Each scene shows the same named points in several views. A view is turned or mirrored, shifted and resized as a whole, has a little noise and may leave points out.
In the rows, zero is written as 128.

Scene 1
View 1
j255: [134 165 128 135 135 102  88 105 157 180 101  72 129 201  51 139 153 139
 111 101 142 107 126 147 104 133 126 156 155 175 151 135 150 117  62]
j465: [117 178 136 121 134 120  84  86 115 155 141  62 113 175  76 140 110 129
  87 148 108 128 157 110 121 115 129 123 121 120 156 130 163 142  98]
j469: [130 169 139 134 113  90 119 102 128 130 127  89 119 185 118 145 158 124
 112 130 112 130 132 137 113 124 156 108 181 138 159 143 130 131 119]
j425: [134 165 130 126 126 100  91 104 148 173 109  75 124 197  68 144 147 138
 102 108 136 109 133 146 104 135 133 141 158 172 157 136 141 119  76]
j667: [130 167 133 114 114 104  91 101 134 161 125  48 132 191  92 147 140 131
 100 111 118 126 153 157  83 140 110 120 156 166 146 138 136 122  96]
j426: [130 166 127 109 120 118  90 103 126 165 131  38 138 187  87 143 129 134
 102 114 115 132 159 157  75 139  97 123 145 156 141 134 147 126  94]
j211: [127 171 124 131 153 133  83 100 137 189 119  58 131 189  35 130 120 140
 109 121 132 119 140 126 112 123 112 161 118 141 146 124 178 132  58]
j816: [123 176 136 125 127 114 107  93 105 142 136 120  84 166  92 141 100 124
  72 148 121 112 138  90 159 112 179 102 123 106 191 118 149 147 123]
j152: [123 172 132 145 148 108  88  95 154 172 119  25 161 199  53 131 174 137
 148 127 116 143 137 150  83 123  97 170 168 158 111 151 170 126  55]
j672: [132 165 123 142 143 126 116 112 130 163 123  73 141 187  73 127 149 135
 136 122 122 138 126 140 107 120 128 145 157 128 142 131 168 136  86]
j921: [121 175 142 141 125  91 108  92 131 133 129  86 116 183 100 143 156 126
 110 144 112 128 134 120 127 114 161 120 171 131 154 146 140 135 106]
j681: [129 168 126 128 136 122 102 107 129 167 123  79 124 186  71 134 130 135
 108 121 127 121 135 133 113 124 131 136 140 137 156 127 159 133  88]
j626: [114 184 136 113 122 146 129  89  56 108 180 102  91 143 141 131  72 112
  78 185  79 153 160  81 152  96 170  61 109  44 184 112 165 174 175]
j378: [127 172 143 143 125  63  80  92 172 162  98  76 119 205  65 154 181 135
 108 116 138 104 129 138 112 129 147 152 183 188 148 155 128 110  62]
j894: [144 152 117 155 150 121 138 135 150 176  99  91 160 203  69 120 180 142
 170  92 144 131  93 169  95 129 133 164 190 153 141 133 164 122  67]
j839: [131 166 121 145 154 141 131 115 116 162 124 103 129 178  73 118 129 133
 133 129 127 135 114 122 133 111 148 140 140 105 160 116 178 145  94]
j303: [128 174 133 141 140 107 101 100 138 162 114 101 110 187  63 139 139 133
 105 129 133 112 124 115 139 117 159 142 144 137 165 131 155 131  82]
j233: [122 171 153 158 108  42 116  92 159 112 113  95 120 197 126 157 215 120
 130 138 113 130 119 138 117 119 181 120 233 162 148 172 108 117 110]
j250: [123 177 126 116 133 154 125 101  74 138 161 101 100 154 108 126  75 123
  87 159 102 139 148  96 142 106 153  90 105  67 179 107 172 164 143]
j507: [138 159 122 133 125 132 159 128  99 134 132 126 118 173 124 125 134 127
 125 122 119 136 112 135 125 120 170  99 167 102 178 116 150 144 138]
j587: [121 178 143 109  98 107 127  93  79 105 155 134  71 156 151 148  93 113
  55 158 100 122 149  91 156 113 196  53 136  88 204 120 124 154 174]
j185: [125 173 131 134 138 129 122 102 105 143 140 103 112 170  95 129 118 125
 108 147 112 135 130 107 139 108 159 114 138  95 169 121 165 151 117]
View 2
j255: [128 135 145 122 139 114 128 148 132 140 111 140 125 103 121 130 142  91
 124 125 111 132  89 123 125 116 139 120 114 121 144 127 110 171  94]
j839: [117 112 148 115 128 120 133 147 124 123 105 123 117 117 145 129 125 121
 139 134 116 120 126 130 113 132 115 117 128 128 126 131 135 179 115]
j303: [115 122 144 131 129 117 128 141 129 126 111 133 131 109 129 125 134 127
 130 129 119 130 114 133 126 123 134 120 119 123 134 129 122 166 101]
j507: [110 119 134 130 130 123 140 142 120 127  89 122 110 138 133 145 100 136
 137 128 121 112 130 134 100 139 108 123 122 129 125 139 141 142 133]
j233: [127 143 114 144 141 111 121 127 118 122  72 144 144 132  98 150 131 114
 121 123 129 119  93 157 151 138 123 136 110 113 142  93 122 115 126]
j426: [114 130 130 127 149 122 139 137 121 147 108 136 102 117 132 121 135  93
 127 107  98 134  89  93 119 123 114 121 135 124 146 127 104 157 108]
j152: [134 126 137 106 147 115 124 143 118 134 102 136 119 108 134 124 158  67
 131 123 103 129  81 114 145 127 113 122 134 116 142  97 108 183 105]
j816: [ 90 113 137 148 121 124 137 127 128 122 113 126 124 121 136 115 118 171
 134 119 121 132 140 124 115 127 127 120 127 130 132 145 128 147 107]
j681: [113 122 138 125 136 122 134 140 124 135 110 132 114 115 135 123 132 112
 132 120 109 130 108 112 119 124 121 119 129 125 136 130 118 167 107]
j921: [112 123 126 137 135 118 128 128 119 123  95 133 129 124 124 128 132 128
 130 120 119 126 112 132 135 133 118 126 126 121 135 113 122 143 116]
j894: [146 133 149  99 140 112 128 163 125 135  92 134 120 116 125 156 131  70
 132 141 117 114  91 142 117 130 122 121 111 122 132 118 130 178 118]
j250: [ 84  99 135 138 124 130 144 125 120 123 112 113 102 131 156 110 112 168
 143 117 112 127 150 104 104 137 101 117 148 132 123 146 133 158 121]
j587: [ 76 116 117 169 125 129 144 113 122 123 100 123 115 141 130 119  96 195
 134 108 123 128 152 120 107 138 112 126 133 132 130 151 133 110 127]
j667: [117 135 126 131 148 120 136 135 125 146 104 140 110 118 123 125 134  97
 124 109 103 133  88 103 122 122 120 123 129 121 147 126 105 148 109]
j469: [114 131 123 139 139 119 134 131 121 130  89 134 121 131 117 136 121 122
 128 117 118 122 107 130 125 134 117 129 122 122 138 119 122 132 123]
j211: [118 117 152 115 134 118 131 145 129 134 122 132 117 100 142 113 149 101
 132 125 106 137 103 108 124 117 129 115 130 125 138 131 111 193  92]
j626: [ 70  95 121 153 124 134 147 111 112 115 104 109 100 145 158 104 104 191
 146 109 114 125 164 103 109 146  87 122 157 133 120 141 137 137 131]
j672: [122 119 141 116 136 118 131 143 122 130 103 129 117 117 137 127 137 102
 134 127 110 125 106 121 125 129 114 120 130 124 135 119 122 174 112]
j425: [123 137 136 131 141 116 130 141 129 141 108 143 125 109 117 130 138 100
 123 118 112 133  90 120 125 118 135 123 116 121 146 127 108 154 100]
j465: [ 99 114 135 135 132 124 134 128 123 130 115 128 115 114 142 106 138 133
 133 113 107 137 117 103 128 126 116 120 140 126 137 128 112 164 103]
j378: [130 143 134 133 139 112 122 139 129 134 102 147 141 105 107 133 148  98
 119 122 118 133  84 137 144 118 143 127 107 115 149 112 107 151  97]
View 3
j672: [154 128 116 120 145 138 104  93 136 129 148 142 137 148 126 134  96 145
 127 155 155 150 153 154 104 134 118 163 146 124 122 167 116 113 124]
j894: [156 136 105 108 160 142  87 138 151 168 139 147 134 148 101 124  43 171
 120 168 123 187 160 163 107 128 102 152 148 143 112 151  99 129 136]
j426: [139 106 128 102 134 132 124  79 121 148 176 162 118 162 122 129 119 138
 127 183 152 111 170 134  75 150 134 151 137 121 107 167 101 114 117]
j185: [149 116 114 121 120 151 124  85 139  74 132 128 128 153 130 152 124 125
 122 132 168 141 127 136 145 125 125 160 167 108 129 164 136 106 116]
j839: [143 137 110 124 144 145 108 101 141  90 130 135 128 156 124 145  98 142
 124 133 152 169 132 153 124 126 104 159 167 118 129 166 122 110 118]
j469: [171  92 116  97 102 155 126 106 146 137 138 134 130 140 113 140 105 128
 117 171 153 122 150 118 150 131 151 153 148 118 110 146 129 119 132]
j211: [145 152 130 132 161 125  86  82 131 117 156 145 116 145 139 143 121 145
 124 166 141 151 168 153  53 148 102 164 144 115 134 172 122 103 114]
j378: [193 127 130 109 124 140  80 119 153 181 141 126 123 104 119 139  96 141
 112 210 123 136 190 123  88 145 141 163 128 118 124 137 145 117 145]
j425: [162 125 128 106 132 139  96 109 143 150 150 140 108 136 119 140 108 144
 114 193 127 137 177 125  80 146 127 150 144 116 119 148 127 114 127]
j255: [162 137 129 112 147 132  84 113 142 156 148 142 110 133 119 137  99 151
 116 194 121 149 179 135  65 148 117 154 139 119 122 149 123 116 129]
j667: [152 105 128  99 127 137 120  89 129 156 167 153 119 152 119 131 115 135
 122 189 147 111 173 126  87 148 140 150 135 119 107 160 111 116 123]
j250: [124 107 118 117 112 152 149  61 126  26 138 134 116 175 138 161 156 110
 127 111 186 123 107 128 150 127 125 155 184  97 130 174 132  98  96]
j626: [130  82 116 116  88 162 173  43 124   7 137 129 129 174 141 166 174  90
 129  97 211 101  91 117 192 120 148 160 183  93 126 177 141  93  98]
j507: [140  95 104  95 112 166 139 117 146  83 125 135 118 169 103 147  97 137
 115 134 155 151 117 128 177 118 127 141 182 120 113 150 119 118 117]
j816: [152 116 125 115 102 156 124  87 143  51 124 114 100 140 134 168 156 110
 112 144 158 127 130 107 139 134 131 156 176  92 140 150 160  97 112]
j152: [170 135 120 128 162 121  85  83 131 185 166 154 159 135 130 121  78 153
 135 179 152 147 181 175  69 141 126 176 114 137 115 174 103 117 135]
j303: [167 137 124 121 130 145  93 103 149 109 131 123 116 127 129 152 116 134
 113 164 139 151 155 131 106 136 120 161 157 108 134 150 147 107 125]
View 4
j425: [122 113  86 126 128 138 146 106 127 143 142 141 135 110  95 140 103 138
 113 113 149 122 139 110 142 119 102 116 165 150 125 157 108 121  99]
j839: [113 123 108 132  91 120 147 110 135 143 119 139 122 113 108 138 116 149
 121 131 156 136 137 114 150 116 100 101 141 135 123 118 124 133 125]
j426: [122 115  81 114 126 114 125 102 125 136 144 142 130 124  91 140 105 155
 107 105 149 123 139 114 151 127  87 138 181 152 140 146 109 132 112]
j211: [119 107 100 125 103 138 137  99 129 157 123 158 132 122  93 134 101 164
 109 129 153 121 143 117 166 119  86 112 159 151 121 158 116 132 110]
j921: [120 132  95 140 122 102 155 116 137 152 140 125 136 119 107 131 110 127
 116 123 140 143 140 105 145 114 111 132 149 148 134 126 115 114 107]
j626: [103 149 111 145  99  53 138 129 174 139 132 139 120 172 100 142 124 141
 108 129 120 141 138 128 156 103 119 137 129 157 153  64 145 146 170]
j667: [122 117  80 118 132 117 133 106 127 137 148 138 132 120  94 140 104 144
 109 103 147 125 138 112 145 124  94 136 178 152 138 148 107 126 106]
j185: [111 132 106 138 103 100 149 117 147 144 128 137 125 132 106 138 116 140
 116 129 141 137 138 116 150 112 109 115 137 145 133 108 129 131 134]
j250: [106 136 110 138  95  83 137 121 163 139 127 147 119 158  97 144 118 149
 110 129 131 131 139 129 157 108 111 119 134 152 141  88 141 148 159]
j894: [120 114  94 119 104 143 149 101 107 134 126 124 122  74 115 137 117 144
 130 116 178 139 133  99 132 130  89  98 162 118 116 145 104 120  93]
j233: [127 139  81 140 143 101 169 119 120 148 154  97 142  88 121 124 112 101
 124 111 146 158 136  86 121 120 119 141 159 139 132 133  97  89  76]
j303: [118 121 101 139 113 130 157 112 138 154 130 142 135 117 100 135 106 134
 115 130 142 129 142 110 149 112 109 109 143 150 121 140 118 120 109]
j587: [106 151 100 150 128  73 156 138 176 132 151 131 126 161  96 151 117 109
 111 116 112 130 136 124 131 100 142 126 128 164 149  76 140 133 154]
j507: [109 136 100 132 107 102 150 122 143 121 135 122 117 116 111 148 125 127
 124 114 149 138 132 113 125 117 115 104 141 131 134  92 126 133 134]
j465: [117 122  98 134 112 105 137 110 145 154 132 150 133 143  93 134 104 153
 106 127 136 128 143 119 165 113  99 132 154 160 135 134 123 132 125]
j152: [128 110  87 118 110 122 133  93 106 158 127 134 135  98 108 121 105 163
 116 123 166 143 140 101 163 130  73 137 178 138 126 164  99 116  85]
j378: [128 116  84 134 138 140 160 108 121 156 144 131 145  99 101 130  98 122
 114 117 145 131 141  99 140 119 108 124 163 152 121 169 100 103  79]
j255: [122 108  89 124 123 148 147 101 121 147 136 144 136 104  96 137 101 143
 114 116 155 121 140 108 145 122  97 110 164 147 120 165 106 121  94]
j672: [119 120  97 126 104 119 141 105 126 146 127 135 128 110 106 132 112 151
 118 124 157 138 139 110 154 121  91 119 157 139 127 137 113 126 110]
j681: [117 118  95 126 112 121 139 106 132 144 133 143 129 123  97 138 108 148
 112 119 149 126 139 115 151 119  97 119 158 148 130 140 117 131 116]
View 5
j250: [129 118 173 154 154 129 130 212 117 236 176 152  66 118 117 155 131 167
 114 106 120 101 184 133 208 130 164 143 161 102 110 112 135  99 127]
j185: [127 115 137 139 150 122 131 170 104 198 163 148 110 124 118 137 132 151
 127 103 121 109 168 123 180 132 146 126 167 130 106 115 118 107 105]
j255: [107 111  86 112 147 103 139  98  78 164 105 106 162 127 113 131 113  96
 123 100 113 112 117  79 126 154 115 102 217 170 142 125  94 123 110]
j152: [ 82  74  87  97 136 130 124 120  80 160 103 119 159 153 107  86 126 131
 125 100  67 154 113  40 103 157  96 112 223 157 149 124 108 111 102]
j894: [ 86  55  92 135 139 129 123 103  57 150 103 141 174 103 151 116 159 110
 166 104 119 130 121  73 118 118  92  81 211 164 132 127 106 132  72]
j465: [121 128 124 115 150 112 135 164 111 201 143 120 108 146  93 130 104 141
  98  98  96 114 149  97 162 161 145 135 191 135 129 117 111 102 132]
j672: [103  91 114 125 143 125 127 141  88 177 128 132 138 128 119 120 134 136
 132 101 101 129 138  81 139 141 118 116 200 145 129 122 112 112 103]
j626: [152 134 186 141 160 123 128 236 132 252 187 176  42 140 114 135 123 176
 110 109 105  99 204 161 236 128 183 158 127 104  94 102 141  94 129]
j211: [ 95 109 109 130 142 122 139 133  91 181 128  93 143 122  94 152 114 129
 108  97 113 119 124  60 126 163 122 117 234 135 149 132 103 105 128]
j816: [154 151 135 138 157 103 142 162 115 202 173 137 109 125 108 160 108 137
 112  99 138  90 174 148 198 143 169 132 159 138  98 113 106 110 117]
j425: [115 116  89 108 148  97 139 104  84 174 102 118 151 134 119 127 111  94
 123 104 109 108 125  93 140 154 123 106 201 172 137 122  97 125 114]
j469: [136 109 107 102 158 100 130 132  93 185 117 167 125 148 137  94 121 111
 137 111  95 112 155 132 173 131 134 113 153 172 109 107 109 126  92]
j233: [152 109  71  74 159  96 123  97  88 138 118 188 173 174 140  54 122 106
 150 105  87 135 150 143 154 124 127 103 128 204  83  98  91 131  50]
j303: [129 125 103 129 152 109 136 128  97 167 148 120 152 126 108 144 118 128
 120  96 129 112 144 108 150 146 136 114 191 154 113 122  96 112 101]
j667: [110 108 103  93 149  96 137 126  87 201  87 132 119 148 125 102 108  93
 118 111  78 112 128  91 151 155 124 117 195 167 148 116 110 127 129]
j921: [136 117 105 106 154 108 130 139 101 174 141 156 136 153 119 100 119 131
 126 101  99 123 155 122 162 137 137 122 159 165 104 109 104 116  89]
j426: [ 99 102 110  99 149 102 135 139  87 212  83 126 107 147 120 105 108  99
 114 114  71 113 127  78 149 158 123 118 205 156 159 116 116 123 137]
j378: [128 124  61  88 152  93 137  82  84 141 109 122 185 154 110 104 103  95
 123  98 103 121 124  98 127 154 119 101 191 192 121 118  81 128  89]
j839: [107  91 131 153 144 133 128 156  89 184 152 137 133 104 125 148 146 146
 138  98 130 116 151  99 155 128 127 111 195 130 116 123 116 108  95]
j587: [178 159 155 124 171  89 139 186 124 234 167 181  69 141 131 136 108 128
 117 111 125  78 199 196 243 127 187 140 108 145  83  96 120 118 116]
j681: [108 107 115 123 148 114 136 141  92 191 120 126 123 131 116 130 121 121
 119 102 105 113 139  91 151 147 129 118 200 145 136 120 111 113 119]
View 6
j378: [145 144 134 143 132 130 108 122 114 149 162 133  88 137  95 128  80 151
 149  96  80  85 110 156 101 122 139  82 108 107 142 113  82 124 133]
j667: [134 113 130 136 113 138  94  98 111 148 160 120  85 150 100 142 123 155
 140 103 103  94  82 142 118 115 116  91 132  94 141 110 112 142 103]
j816: [149 110 126 149 151 118 117 112 135 128 148 132 119 167 123 117 153 138
 113 128 122 113 136 112 158 131 116 153 160 133 156 125 100 117 116]
j250: [155  90 131 137 138 123 122  91 130 118 143 113 122 170 135 121 185 137
  92 136 134 135 115 103 177 130  93 145 178 125 157 128 119 136  96]
j425: [136 130 127 144 123 130 100 107 119 152 159 130  93 138 111 132 105 149
 142 109  91 102  96 147 107 119 131  93 128 111 133 103 104 132 125]
j507: [184 107 130 141 141 147 105 111 129 127 148 106 131 180 123 121 136 128
 117 141 117 139 129 101 121 124  94 109 169 107 126 122 103 153 114]
j626: [165  78 140 134 149 129 126  95 127 104 141 105 128 195 120 121 202 138
  83 135 150 126 130  85 200 136  78 160 186 117 173 152 111 135  81]
j211: [126 128 124 137 115 112 123  89 119 146 149 129  92 109 138 126 128 150
 115 109  88 121  76 157 133 123 127  91 131 129 143  95 123 128 127]
j587: [164  87 133 147 161 138  97 117 136 120 153 123 129 214  99 124 172 136
 119 136 147 103 159  81 169 130  97 175 177 113 161 148  91 127  94]
j152: [146 136 140 124 105 130 131  95  99 139 154 111  80 110 116 130 101 155
 122  91  78 111  62 169 113 122 116  41 111  98 145 109 110 144 119]
j255: [135 136 124 141 120 126 106 107 120 154 157 132  92 124 119 130  98 148
 140 106  84 107  90 156 102 119 134  84 123 115 131  94 108 130 132]
j233: [188 138 153 137 150 153 112 141 109 129 162 113 105 179  71 126  75 144
 147 100  93  82 143 130 100 128 114  69 117  81 149 149  58 138 121]
j426: [128 108 130 133 105 136  95  89 110 148 159 118  83 145 105 143 133 155
 135 103 104 101  68 143 123 113 112  89 136  96 142 106 120 144 100]
j185: [164 112 134 137 139 128 124 104 125 122 145 114 118 157 130 118 148 137
 104 128 114 129 120 117 150 130 102 116 158 122 149 126 105 135 113]
j465: [131 111 132 137 130 118 119  97 117 133 152 126  94 145 115 128 146 152
 115 109 110 101  96 138 156 127 116 119 139 119 162 121 109 123 107]
j921: [164 121 141 137 140 133 119 116 115 126 154 115 106 161 101 124 118 145
 123 110 103 102 121 129 133 128 111  96 135 105 154 134  88 132 114]
j469: [167 116 138 137 137 147 104 117 117 132 157 114 107 174  95 129 117 144
 134 115 107 101 121 121 119 123 107  96 140  95 144 130  90 142 109]
j672: [156 125 134 132 121 129 125  99 115 134 149 115 102 133 126 125 122 144
 113 113  94 126  90 142 124 125 111  78 136 111 140 112 110 142 119]
j681: [142 118 128 137 120 128 111  98 120 140 152 122 100 139 122 129 130 146
 121 115 100 116  91 138 128 122 115  98 142 113 142 108 114 137 115]

In a view up to two points have been moved. Name them for each view, in the order of its rows, or write none.
view 1 => j672, j681
view 2 => j425
view 3 => none
view 4 => j233
view 5 => j250
view 6 => j465
